Each row is a point on a landscape with many peaks, with its height.
From any point a climber takes the steepest step (rise divided by distance) to one of its 2 nearest points. It stops when none of these is higher. Distance is the straight distance between rows; heights are no part of it.
rem: [ 62 174 125  94 142 107  83 187 151  84 114 112  65 159 104 185 158 114
 112 107 103 110 118 143  89 112 128 148  91]  h=300
Nikor: [137 143  97 150 113 110 115 143 149 142 128  84 159 137 101 116 131  98
  82 129  93 154 164 144 131 175 122 106  64]  h=487
Lebo: [ 46 156 110 151 125 120  82 161 138 174 110 142 128 151 126 142 107  81
 109  61 115 173 136 124 130 134 147 130  85]  h=331
doz: [111  97 145 133 127 191 150 134 138 150 148 168 132  89 146  90 125 103
 126 154 184 149 126  93  91 140 120 186 118]  h=669
zimom: [108 154 128 149 132 155 121 124 134 112 148 129 159 146  76 151 120 121
 149 110  92 142 125  97 111 136 130 112 137]  h=441
baza: [166 110  99 168 158 102 112 145 101 132 121  91 128 162 117 132 141 173
 119 141  93 133 147 109 112 126 138  96 119]  h=725
ses: [130 150 138 168 131 160 145  93 148 112 154  83 207 147 144 125 111  99
 125  94  96 148 218 151 141 165  92 138 119]  h=628
Rezeg: [ 55 158 123  85 141 113 153 140 101 137 133 119 155 144 115 205 132 114
 131  41  88 107 162 140 176 118 139 113 133]  h=234
kunuf: [199 123 118 126 130 107 115 110 115  48 118  49  99 173 103 153 128 226
 151 170 102  78 133 162 115 107 113 129 130]  h=448
terab: [175  97 120 153 154  97 151 115  91 107  96  89  80 146 168 153 128 169
 145 159 110  95 114 166 143  90 120 133 188]  h=494
rup: [100 126 116 174 149  87 103 162 120 169 105 128 118 191 148 152 139 114
 131  90  99 157 135 116 173 117 164  78 106]  h=122
pib: [191 136 142 155 108  75 100 136 146 156  98 188 135 126 121 101 146  91
 132 138 131 157 112  83  85 128 174  98 110]  h=222
gul: [136 165 162 117 114 116 115 153 146 202  83 191 139 123 142  84 133  64
  88  83 130 182 119 107 171 155 168 122 100]  h=264
Teto: [139 114 119 172 167  55 126 115 146 155 109  95  69 172 151 175 151 149
 156 127 149 120 144 129 128 104 152 125 106]  h=317
gizub: [146 111 133 110 146 185 148  85  92  85 149  87 137 123 104 148 102 181
 151 133 107  88 149 164 157 121 101 153 164]  h=541
kem: [107 101 146 100 122 183 181  76 113 116 146 138 158  79 153  90 117 112
 138 156 165 129 169 136 112 164  82 163 149]  h=643
bidi: [211 133 112 154  85 132  51 171 147 188 109 176 111 144 129  86 133  93
  71 165 107 159 116 119  71 142 156 133  89]  h=624
sivar: [140  90 119 100 112 103 125 129 116  96 164 138 150 136 133  91 155 153
 121 169 151 105  89 108 100 107  86  68 154]  h=626
saso: [101 135 160  85 130  77 108 131 100 132 138 101  50 162 114 143 179 175
 133 144 128  53 111 163 160  97 143 145 174]  h=582
dobem: [200 130 134 120  87 144 121 177 129 116 123 181 132  86 133  57 133 101
 101 162 169 139  84 115 124 134 134 120 118]  h=358
Bifi: [139  98 130 149 134 180  95 112 110  74 147 118 158 125 133 122  90 112
 162 146 131 112 162 133 126 116  83 152 132]  h=570
kif: [155  90 114 114 120 148 142  83  94  78 131 122 126  72 164 102  75 173
 146 185 154 110 107 157 121 115 106 175 169]  h=618
tet: [ 96 129 157 124 131 136 169 105 142  87 149 107 138 128  93 168 119  92
 169 128 134 110 171 137 149 141 119 161 130]  h=654
zafub: [134 122 133 115 138  96 158 142 122 163 120 144  87 109 175 110 157 132
  91 121 138 119  77 130 140 120 138  94 152]  h=689
Resap: [139 111 116 144 124  98 166 124 134  90 145  84 105 108 105 143 141 184
 108 182  93  88 113 156 117 132 126 142 126]  h=745
vatag: [ 81 175 104 142 125  96 106 148 174 119 133  88 147 142 111 131 117  89
 102 110 121 138 149 142 132 159 113 128  58]  h=431
vumo: [115 130 158 104 123 166 159 175 120 142 123 184 174  94 137 103 161 102
 142  69 174 149 110  89 180 149 110 117 160]  h=88
dupof: [189 106  97 168 121 147 104 131 113  99 135  81 163 114 125  77  78 132
  97 164  79 138 144 173 132 145 122 108 109]  h=604
zamag: [ 93 133 124 166 119 151 149  96 136 139 140 122 191 126 128 101 120  89
 111 125 101 171 206 128 116 172 119 149 103]  h=699
tisi: [100  87 166  73  97 198 161  62 119  98 175 142 153 116 107 123 132 138
 158 171 141  77 118 125 141 126 106 162 190]  h=637
Faru: [103 165 109  82 114  65 159 125 135 153 136 139 159 116 115  99 145 120
  91 117 122 134 100 134 108 143 128  71 101]  h=413
gek: [153 116 125 111 152  76 142  92 109 153 124 130 151 132 144 132 137  90
 156 108 147 142 139 117 132 120 119  96 128]  h=801
Togeg: [153  88 118  77 126  78 146  70  96 111 159 128 156 126 165 107 147 189
 159 167 140 104  97 132 117 107 102  80 178]  h=694
Nezak: [180 123 122 201 152 114 142 111 159  96 126  71 126 161 136 148  98 181
 161 134  97 137 169 142 135 120 150 132  97]  h=470
pafe: [116 130 109 167  98 180  95 195 161 154 173 134 137 112  97 124 104 109
  96 164 129 142 138 101  67 136 137 166 107]  h=738
baz: [112 138 173  53 116 113 147  80  93 135 128 113  70 140  84 151 169 177
 155 124 134  54  90 141 153  84 150 139 201]  h=633
pizim: [143 170 123 155 101  68 101 148 171 153 118 151 128 143 110 116 140  93
 102 130  85 148 129 115 100 137 177  94 125]  h=203
nipid: [103 117 133  91 141 101  96 137  99 113 139 119  64 178 117 143 190 152
 129 143 137  66  94 115 127 107 103 122 153]  h=533
tov: [156  92 106 167 114 168 107 138 121 119 138 130 156  94 145  66  71 119
  98 190 117 139 144 147 110 158 121 141 122]  h=659
ledor: [113 139 120 122 134  85 132 134 133 113 129 140 103 128 116 144 156 138
 122 120 119 109 108  90  87 121 151 117 131]  h=499
Vifa: [ 80 128 152  59 140 105 153 168 100 143 107 193 149 123 125 155 150 117
 150  66 165 129 132  91 170 113 144  93 138]  h=73
mip: [160 101 158  83 139 134 189  77 106 120 125 155 143  99 133 132 135 136
 183 127 179 122 104 100 140 100 117 132 189]  h=712
pavos: [ 80 123 135 116 149 137 142 117 114 138 148 116  85 119 145 140 124 133
 127 132 131  66  99 148 149 131 115 175 142]  h=613
Fatem: [135 119 116  85 133  88 175  88  89 117 143  70 149 132 110 194 153 170
 159 121  98  64 133 166 151 101 107  94 130]  h=149
Zaduv: [ 20 144 190  30 130 147 167 131 138 124 129 177 122  91 125 136 126 135
 140  82 169 114 132 127 161 115 159 155 161]  h=536
pamo: [ 95 159 121 139 119  97 125 149 151 116 161 123 134 154  81 159 142 159
 124 115  89 110 140 103 101 135 149 112 116]  h=471
guful: [113 157 115 123 145  43 136 139 130 116  80 131  93 147 146 175 177 104
 132  88 128 132 130 142 130 104 148  84 105]  h=401
rakuz: [208 136  93 178 121 113  41 124 124 151 113 108 129 188 152  90 115 119
 103 120  92 181 128 131  79 119 148  98 103]  h=772
pulo: [127 139 146 105 121 156 119 171 126 146 148 175 132 119 127 101 157 144
 140  99 166 147  73  63 145 117 115 102 163]  h=78
Mebar: [127 153 118 163 144  86 147 111 164 147 122  94 135 141 115 169 115 126
 126  77  88 145 160 148 143 132 155 118 101]  h=159
Zik: [ 46 183  94 115 124  96  90 150 136 117 103 115 129 149 117 162 127 116
 102  77 118 148 127 131 129 134 122 110  76]  h=375
Faziv: [ 95 124 174  51 124 121 170 113 128 130 130 166 103  98 110 149 177 171
 134 137 139  67  73 127 162 104 156 142 193]  h=676
vipi: [168 152 129 145 110 119  73 121 142 203 109 170 155 145 138  88 124  37
  89 116 102 188 105 134 151 155 151 125 101]  h=290
zed: [ 61 146 135 101 158  88 128 156 142 113 124 149 105 133 123 152 146 120
 139  89 141 103 102 114 134 112 147 139 125]  h=472
leb: [ 91 170 105 159 121 108  70 204 177 127 123 147 102 156 116 150 139  83
  93 125 125 141 124 108  86 132 148 142  99]  h=252
rim: [183 131 104 128 142 140 132  86 119  67 131  69 170 140 113 145  83 172
 159 117 100 112 155 160 142 114 104 116 134]  h=586
bani: [140 119 164  67 140 156 147 153 147 144 137 163 107 102 157  99 166 151
 153  86 208 128  62  94 155 110 116 135 187]  h=68
zodez: [145  99 112 108 124 139  89 117  93  82 136 113 130 131 130  94 117 142
 139 179 152  83  86 123 100 105  82 115 179]  h=572
mos: [143  84 109 149 150 171  97 127  94 112 113 130 105 112 140 134 111 110
 139 137 165 136 124 124 134 122  87 138 121]  h=535
revig: [124 110 122 145 160  96 128 100 113 130 140 103 162 153 147 137 116  81
 152  87 135 120 168 145 167 123 105 113 121]  h=720
tus: [ 84 112 162  46 140 109 162 181 115 150 129 176 124 135 124 139 173 160
 142  94 169 104 105  93 181  95 157 102 163]  h=61
kufod: [ 68 158 161 159 115 186 118 155 159 157 118 157 144 107 145 112 123  52
 111  89 135 176 141 118 121 154 132 167 115]  h=400
Lesut: [ 86 157 156 112 144 116 123 174 155 140  95 171  96  98 141 134 129  97
 120  68 154 137 105 110 140 123 171 150 112]  h=446
datu: [106 115 138 145 167 124 177 123 112 174 139 144 119 120 137 138 132 143
 144 104 114 140 132  93 145 116 154 129 139]  h=126
novun: [170  86 126  77 118 128 142  86  52  94 103  95  78 143 112 157 168 211
 155 197 125  65 109 166 138  97 104 111 181]  h=380
noz: [105 122 175 108 117 157 177 134 102 172 161 185 188  99 161  98 149 120
 156  75 160 165 152  83 151 144 119 118 165]  h=98
fimeb: [102 106 170  97 124 209 166  79 106 127 176 155 168 106 125 134 131 126
 156 117 119 107 133 117 148 126  94 134 196]  h=600
dak: [ 39 173 141 152 140 127 109 142 150 158 102 151 141 159 139 177  96  83
 139  35 103 189 164 130 153 116 168 124 108]  h=296
Rana: [169  82  94 144 116 128 101 148 105 153 131 163 112 117 127  75 129 164
 106 177 137 137 107  88  64 116 130 127  95]  h=543
vefi: [171 167  96 173  79 139  62 147 176 157 132 108 172 194  72 108 115  91
 108 146  83 207 156 146 135 176 157 138  46]  h=784
rutu: [178 125 160  95 104 153 147 147 162 149 143 194 166  68 139  57 127 101
 116 143 172 149  95 104 123 166 132 129 138]  h=376
lag: [133  92 143 128 173 161 128 132  98 146 100 140  81 131 137 134 141 135
 160 129 172 113 114 106 161 124 112 140 156]  h=505
Kimat: [175 132 132 134 139  53 161 136 108 123  79 116 102 134 140 174 165  96
 136 107 119 108 114 151 154 111 124  68 141]  h=435
vogub: [145 135  98 178 132 149  92 143 166  68 131  89 110 159 111 161 134 104
 144 147 126 134 146 144 144 140 109 156  86]  h=752
Vun: [171 131 105 153  90 117  78 174 132 169 143 156 128 141 126  93 138 119
  74 167 131 135 113  98  59 127 130 114 106]  h=578
rugig: [ 71 141 142  59 127 120 190 114 111 138 133 139 164 103 110 193 134 134
 141  77 107  85 136 124 171 104 148 113 162]  h=209
Naki: [141 143  94 140 161  47 128 131 131 129  92  86  90 177 128 156 162 137
 149  91 116 127 153 112 111 101 129  88  94]  h=357
sesit: [161 139 128 168 138 172 113 129 102 106 145 125 145 139 107 150 112 126
 141 121 101 130 100 114 125 125 110  89 166]  h=417
nom: [ 82 127 121 160 158 105 153 142 131 165 112 125 122 135 129 163 125 134
 121  87 105 148 135 132 158 119 169 109 112]  h=140
keso: [115 104 108 116 126 178 135 153 101 159 156 164 128 103 133  89 148 123
  78 148 152 134  84 108 125 149 103 102 119]  h=574
nem: [195 128 130 113  93 163  97 140 113 131 103 155 148  98 109  61 114  75
 104 179 146 156 106 114  82 152 120 123 120]  h=337
Vepi: [ 72  94 139  58 142 110 168 103  98 169 146 124 100 138 112 166 170 162
 157 119 155  78 137 138 189  92 128 137 147]  h=156
Lavis: [ 80 162 113 132 117  93  77 197 154  99 129 126  76 144 133 151 172  96
  86 137 138 103  97 127  75 119 124 132 105]  h=274
laf: [128 105  92 129 108 163 121 143 111 124 182 121 158 114 129  73 113 146
  94 164 123 125 103 125 114 159 110 109 127]  h=610
zokuf: [203 130 115 159 126 138  93 136 127  71  94 124 102 113 124 101 114 130
 114 167 108 133 111 133  72 112 126 113 145]  h=555
Vumu: [118 150 138 162 149 150 136 114 171  81 144  86 130 149  98 167 114 113
 155 118 128 115 172 151 141 137  94 155  94]  h=696
Ger: [ 34 142 176  63 139 144 172 112 134 139 136 159 145  97 155 133 137 108
 148  89 168 108 167 118 153 127 128 176 136]  h=577
muz: [111  91 131 140 126 191 149  75 103  96 168 116 173 118 137  97  96 141
 144 142 129 115 185 140 115 150  75 162 144]  h=609
pob: [100 172 160 141 102 160 127 121 175 169 114 150 171 113 147  94 108  13
  98  99 115 188 172 138 113 180 138 159  99]  h=364
para: [151 168 117 174 129  77 119  97 167 155 111 127 145 139 122 140  94  99
 110  99  78 162 153 130 111 136 169  99 104]  h=180
ruzem: [ 22 160 142 107 152 153 146 141 133 143 135 132 151 113 146 143 107  97
  98  75 121 139 195 145 131 160 138 167 108]  h=697
bedi: [162 114  96 151 131 172  83 132 127  84 160  84 129 148 132 111  94 197
 124 155  98  90 110 135  91 110 110 135 139]  h=532
Ganol: [ 94 155 130 131 122  60  94 188 117 176  81 155 121 161 158 135 164  85
 108  62 118 160 113 117 154 112 151  62 107]  h=103
dul: [180 119 105 197 124 159  67 137 154  83 107 106 104 162 128 144 100  91
 136 134 115 170 137 146 122 110 118 121 119]  h=816
fura: [ 48 149 138  60 139 106 175 174 129 158 110 174 117  70 151 113 148 150
  86  79 152 138 100 132 164 128 151 111 115]  h=359
lomoz: [102 122 139 126 133 119 135 148 125 138 141 143  81 123 164 126 160 122
  94 136 143  78  69 150 154 126 119 139 160]  h=652
bosi: [ 42 166 149 119 130 110 141 142 109 151 105 140 171 138 155 166  99  77
 123  38 103 152 158 139 166 126 157 108 138]  h=265
tep: [130 129 134  94 139  94 156 128  98 144 131 125 128 138 158 122 153 111
 135  98 169 122  88 114 141 111 114  81 155]  h=735
nipas: [117 103 143 114 150 149 154  80 100 122 148  93 100 123 119 144 126 154
 157 146 120  75 130 156 152 115 117 173 158]  h=575
voke: [148 103  96 113 116 113 131  75 113  65 132 104 147  99 132  93  86 152
 142 191 162 131 125 145  91 123  83 143 115]  h=661
Boz: [192 117  97 178 124  90  66 134 120 113 125  80 114 181 159 106 132 152
 130 134  94 147 139 133  82 122 116  89 111]  h=691
Nupub: [215 148 102 167 107 102  63 122 139 146  87 147 114 158 151  92 128  94
  83 155  87 165 115 141  75 128 163 110 110]  h=695
liriz: [102  96  95 110 140 196 146  97  86 145 152 125 125 116 100 123 131 168
 137 126 142 131 112  96 125 135  98 131 135]  h=520
dad: [ 99 121 119 119 102 188 125 153 160 145 181 154 119  93 130 125 122 121
 109 158 168 107 115  95  71 129 132 182 114]  h=698
vivor: [149 102 110 165 156  92 123 175 102 164 123 131  91 160 148 114 178 166
 117 140 111 129 120  92 108 113 134  84 146]  h=793
ruto: [117  74 123  63  96 147 169  48 107 128 151 127  97 123 109 131 146 209
 153 196 140  92  89 148 153 111 104 144 181]  h=94
Sif: [  4 152 157  73 134 154 156 135 130 145 131 161 162 110 132 113 136  95
 124  87 157 147 176 107 137 155 119 158 114]  h=629
faz: [ 50 166 132  89 126  86 120 192  96 147  85 165 138 149 137 166 146 111
 131  54 142 155 114 100 155  94 145  78 133]  h=87
Bukup: [161 107 130  92 125 116 108  90  79  86 126  72  65 163  89 141 169 217
 153 178 115  74 118 141 107 100  97 136 162]  h=412
rog: [141 152 115 174 110 131 122 113 184 129 131 100 122  95 110 135  97  93
 115 160 122 142 141 151  96 156 137 166  82]  h=627
tiro: [162 149 141 169 110 158  95  89 142 166  93 148 140 120 151  80 102  31
 106 117 113 189 147 143 133 169 146 139 111]  h=320
rira: [ 97 124  93 188 151 144  84 139 165 152 150  98 102 160 151 145  99 102
 112 101 131 136 141 143 120 144 115 165  80]  h=534
seku: [155 137 121 108 130  93 136  91 127  90 149 114 166 111 116 111 110 108
 139 168 164 129 129 136  91 138  95 119 114]  h=713
nudo: [113  97 160  93 130 144 157 121 140 136 149 160  62  94 128 136 157 177
 144 174 168  81  63 116 140 115 139 180 186]  h=711
semu: [148 117 127  70 114  72 175  85 104 111 136  85 115 142  99 178 167 193
 136 153 112  51 132 185 167 119 125 128 159]  h=125
bube: [138  87 129 102 119 126 155 133 111 128 139 157  82  91 140 112 150 205
 110 198 150  98  68 128 104 128 126 143 161]  h=743
reraf: [198 144  90 204  87 178  60 152 171 106 116 102 124 182 115 125 100  73
 108 147 110 176 140 151 111 138 143 118  77]  h=734
gikiv: [183 103 121 121 161 109 145 104  94 100 128  59 120 163 113 145 115 236
 185 156 126  95 167 152 153 102 128 138 135]  h=407
Rozun: [108 182 124 160  90 103 114 118 141 162 141 104 206 171 127 152  96  56
 138  66  76 185 178 131 162 144 129 107 120]  h=571
Mado: [114  92 108 101 140 181 141 120  99 174 147 149 101  92 148  91 134 167
 105 127 173 134  85  79 120 129 118 110 127]  h=548
Demoz: [ 90 117 123  50 125  94 193  83  96 149 147 112 142 135 108 199 165 157
 180  88 122  72 153 128 172  89 129 116 133]  h=183
guv: [102 120 150 119 142 134 168 107 104 184 155 153 175 120 149 145 125 128
 145  58 113 125 141  99 141 127 133 111 161]  h=113
lafu: [140  93  99 133 111 132 140 132 108 102 147 108  93 113 115 128 133 216
 111 214 116  88 103 146 111 121 107 161 130]  h=796
buk: [149 111  82 147 115 171 104 120 113 102 193 106 164 128 117 104  80 172
 116 152  99 126 110 111  81 149 114 110 127]  h=573
sev: [158 132 122 177 154 127 103 110 152 106 133  79  79 168 124 164 119 189
 149 118 105 106 139 148 137 111 138 161 128]  h=434
sutim: [ 62 137 118 111 157 101 176 140 146 109 126  97 112 120 117 174 123 142
 116 127 110 104 155 162 164 136 129 148  87]  h=617
deka: [218 133 108 199 129  96  76 138 146  73 106  78 122 181 169 118 119 164
 121 136  90 146 148 175 117 111 129  90 107]  h=625
fumo: [160 137 111 208  93 199  89 135 171 132 144 106 154 125 107  99  81  72
 113 156  89 185 194 150 100 158 145 179  89]  h=340
Kevo: [105 107 176  77 103 182 163  97 146 121 157 155 107  91 131 113 130 157
 141 178 168  81  83 138 155 136 111 171 208]  h=678
Les: [198  96 149  96 122 115 163 113 112 114 102 154 147  90 134 109 149 140
 150 148 177 139  95 108 129 110 130  93 165]  h=679
vivet: [119 185 127 155 153  80 113 143 184  74 109  57 119 180 119 188 150 140
 140  91  94 109 144 157 155 118 121 117 104]  h=369
Sevo: [187  92 137 167 142 132 135 168 120 175  95 171 104 114 146  84 147 128
 118 154 155 157 123  93 135 126 170 116 128]  h=721
refa: [ 19 160 137  82 150 109 147 120 145 113 137 106 140 126 123 166 110 129
 127  90 109 108 181 172 148 145 132 168  87]  h=612
fuva: [126 161 103 190 112 167  87 172 194 110 142  72 134 195 106 146 123 117
 131 108 110 154 166 140 157 149 123 139  60]  h=671
dufel: [139 161 127 133 124 123 120 133 148 137  92 129 114 102 117 122 138  64
 103  92 141 153  89 111 110 137 116 100 118]  h=497
Tak: [174 102  91 148 160 142 116  92  93 105 137  63 161 153 134 138  95 120
 139 102 125 136 169 154 160 124  86 110 116]  h=644
Vuna: [119 131 133 157  91 159  83 158 153 169 147 138 163 122 123 102 109  66
  78 161 132 159 153 121  93 163 149 161  97]  h=795
Lubig: [133 112 160 112 100 160 158 130 123 162 149 175 196  91 133  58 118 104
 104 149 136 152 133 108 122 169 135 129 143]  h=395
Sugob: [ 70 104 149 101 130 188 175 111 125 131 147 153 112  89 123 113 144 119
 128 154 156 114 157 124 126 157  97 185 111]  h=677
pipa: [156 138 121 138 120 127 119 137 135 102 111 138 103 106 122 136 140 104
 114 159 138 137  86 105  75 136 122 119 127]  h=524
lik: [193 112 110 149 124 123  99 125  91  73  85 126 119  82 154  89  97 152
 132 169 135 132  99 166  99 107 124 112 151]  h=592
domot: [157 113 146 129 151  66 148 128 111 117  89 112  77 145 151 171 176 127
 150 142 135  85  95 151 141  93 127 103 171]  h=461
Lovat: [112 139 140 177 118 184 122 133 150 132 130 151 131 108 135 141 104  58
 140 108 115 167 155 119 131 145 131 136 140]  h=379
masu: [161 139 117 195 102 124  84 137 126 184 129 119 187 183  94 116 100 102
 129 118  83 208 161 123 160 156 155 110  81]  h=690
Kof: [ 19 151 177  37 143 151 114 182 139 115 106 181 109 121 136 145 130 142
 122 104 178  98 112 132 156 119 155 156 138]  h=492
buza: [101 101 135  63  93 115 202  70 109 111 162 107 124 117  94 159 158 187
 148 185 132  68 109 157 166 129 105 133 162]  h=107
mib: [213 164 158 116 111 105 102 147 152 165  82 195 115 124 129  69 154 101
  95 115 151 178  90  78 101 139 168 122 112]  h=236
gub: [160  92 148 147 150 128 144 133 126 194 103 160 131 101 175  95 136 110
 112 122 156 166 126 116 167 136 162 119 113]  h=692
goto: [185  90 131 100 161 109 146  48  89 120 117  82 110 150 113 176 122 186
 212 137 124  93 165 123 136  96 113 139 149]  h=373
Fam: [127 123 127 197 118 201 100 145 172 104 141 120 153 115 137 125  92  52
 139 151 115 156 180 145 103 154 118 173 124]  h=362
nufi: [135 110 120 111  96 183 116 143 136  98 166 144 110  96 100 118 114 124
 120 214 178  95 100 119  81 118 109 175 139]  h=662
suvir: [189 127 100 178 115 125 103 148 141 100 135  88 159 144 110 120  98 112
  89 170  78 139 160 178 118 157 124 113  66]  h=549
kesum: [116 130 162  99 145 137 167  77 137  95 134 147 147 107  93 155 132 121
 184 137 158 108 116 105 135 122 109 138 154]  h=675
lopa: [162 108 138 151 131 125 109 200 105 151  94 170 110 143 142 104 175 122
 109 149 138 145 103  73 119 106 159  99 136]  h=748
lotor: [101 155 144 100 108 134 157 117 153 149 145 148 188  89 103  85 119  73
 108 126 130 161 123  98  96 167 128 120 117]  h=420
Pud: [140 142 131 102 129 111 138  98 131  69 126 119 140 126  93 158 143 131
 167 158 142  88 107 119 117 121  93 123 143]  h=655
Lemi: [130 185 132  97 101  86 114 130 139 154 109 150 164 106 110  94 124  64
  76 109 138 150 106 123 104 156 125  96 112]  h=459
Kaven: [160 111 136  53 129  96 179  67  89 123 142 136 126 116 120 151 150 175
 170 137 143  98 109 114 147  88 120  79 190]  h=767
Feko: [142 173 140 147 144  93  97 114 182  75 143  57 103 195 110 183 131 172
 149 104 113  77 137 160 139 116 122 153 119]  h=404
Zet: [199 133  99 142 115 129  91 135 113  63 124  63 121 171 136 124 116 229
 141 148  96  97 116 149  93 101  84 120 118]  h=486
tobo: [ 74 116 149 136 136 151 180 120 139 146 110 138 114  84 120 145 131  95
 102 131 149 141 162 117 144 156 120 162  88]  h=714
zifem: [ 66 181 121 133 149 106  88 137 174  83 102  93  68 170 111 207 132 117
 124  79  98 101 130 170 135 121 136 145 107]  h=329
Savir: [170  94 129 175 103 137  86 159 132 137 134 138 170 141 141  69  82  88
  82 183 108 158 165 148 116 160 160 157  95]  h=717
kaguf: [ 79 148 117  77 120 117 182 134 139 159 132 161 141  97 112 114 153 145
  97  97 143 141  94 105 145 140 132  92 121]  h=381
duge: [180 101 123 182 138 137 116  89 115 129 125 120 176 143 140 100  76 121
 149 122 107 168 186 123 122 137 152 119 103]  h=550
rized: [171  85  94 147 153  93 125  94  92 101 144  86 100 128 166 120 102 209
 131 168 100  94 115 178 111 102 122 132 173]  h=530
rotob: [151  96  97 103 111 118 155  60  86  75 123 102 119  95 151 113  88 216
 137 197 124  99 100 179 127 101 105 137 176]  h=579
runu: [200 115 124 155 134 139 109  95  95 145 102 150 169 121 123  79  81 111
 114 139 110 165 131 123 129 135 136 104 127]  h=595
sas: [166  95  88 167 165 125 137 101  89 146 116  98 117 145 150 125 102 178
 147 123 101 141 139 115 127 109 135 109 135]  h=658
ribu: [155  71 129 138 152 164 162  88  77 118 125 117 126  80 175 102  89 175
 147 173 153 131 136 144 141 113 119 146 158]  h=588
gobel: [ 89 153 136 126 127  98 147 146 145  99 143 103  92 140 100 173 141 183
 119 150  81  66 123 176 152 125 136 148 127]  h=683
ruzu: [168 129 125 199 137 117 116 122 168 117 159 107 160 149 124 125  83 153
 159 132 109 156 172 113 121 135 146 132  92]  h=508
nar: [ 49 168 140  97 118 150 126 188 169 136 102 168 123  82 130 127 125  74
 109  93 144 146 115 117 130 139 144 142 119]  h=426
divup: [148 159  90 191  71 138  69 175 175 143 121 116 134 182 101 133 112  63
  96 134  89 187 133 143 123 161 151 127  68]  h=693
kede: [ 89 134 119 151 125 128 132 145 181 135 109 151  97  96 115 135 126  81
 110 150 133 137 147 130 107 148 152 162  72]  h=672
medud: [ 82 135 166  52 160  82 161 159 116 156  84 151  89 122 154 171 179 156
 175  82 164  87 111 129 179  78 167 126 178]  h=46
sudi: [156  62 103 157 164 165 138  98  88 131  96 124  99 101 144 111  94 192
 157 150 120 139 142 128 113 104 134 143 150]  h=608
buzur: [114 164 147 112 149 123 113 165 126 146 112 184 109 142 116 137 162 128
 139  74 157 149  82  66 118 119 136  87 155]  h=70
zorer: [ 90 141 167  70 160 152 167 131 149 152 122 172  82  71 144 137 156 166
 144  83 179 124  81  93 143 120 131 154 151]  h=58
nazen: [ 54 144 126 147 129 143 150 121 135 132 122 113 153 102 121 140 134  75
 113  88 123 146 201 154 141 171  96 155  88]  h=778
kon: [176 161 171 121 121 119 117 183 155 161 100 195 137 100 128  90 151  87
 111  89 159 181  97  78 143 146 143 114 123]  h=248
Godaz: [109 118 120 188 140 165 114 105 155 139 144 103  95 112 160 131  83 117
 122 141 125 124 148 145 102 150 121 184  90]  h=583
bef: [167 108 125 130  98 180 132 156 132 109 138 161 110  71 149 101 103 141
 122 204 160 115  76 127  68 122 123 175 146]  h=632
Dezev: [119 148 126 188 110 117 111 133 117 163 144 121 205 186 106 134 103 100
 152  68  82 188 173 105 141 149 127 109 108]  h=631
Bon: [202 114 131 133 127 119 128 100 101 109 108 155 148 101 150  91  88 125
 152 140 153 143 132 127 114  98 116 101 167]  h=639

Where does a climber stop that starts at each point below?
para: kufod
Lavis: mip
buza: Vuna
Lebo: Vuna
Naki: kif

Call two points neighbours if one is among the 2 nearest of the other. Go from one point of each pair to the other, from neighbour to neighbour, staying as high as possible. Name the lowest point that can't be avoided.
vivor / nazen: ribu
dul / seku: tet
seku / mip: Pud
vefi / dul: divup
tobo / Vuna: doz
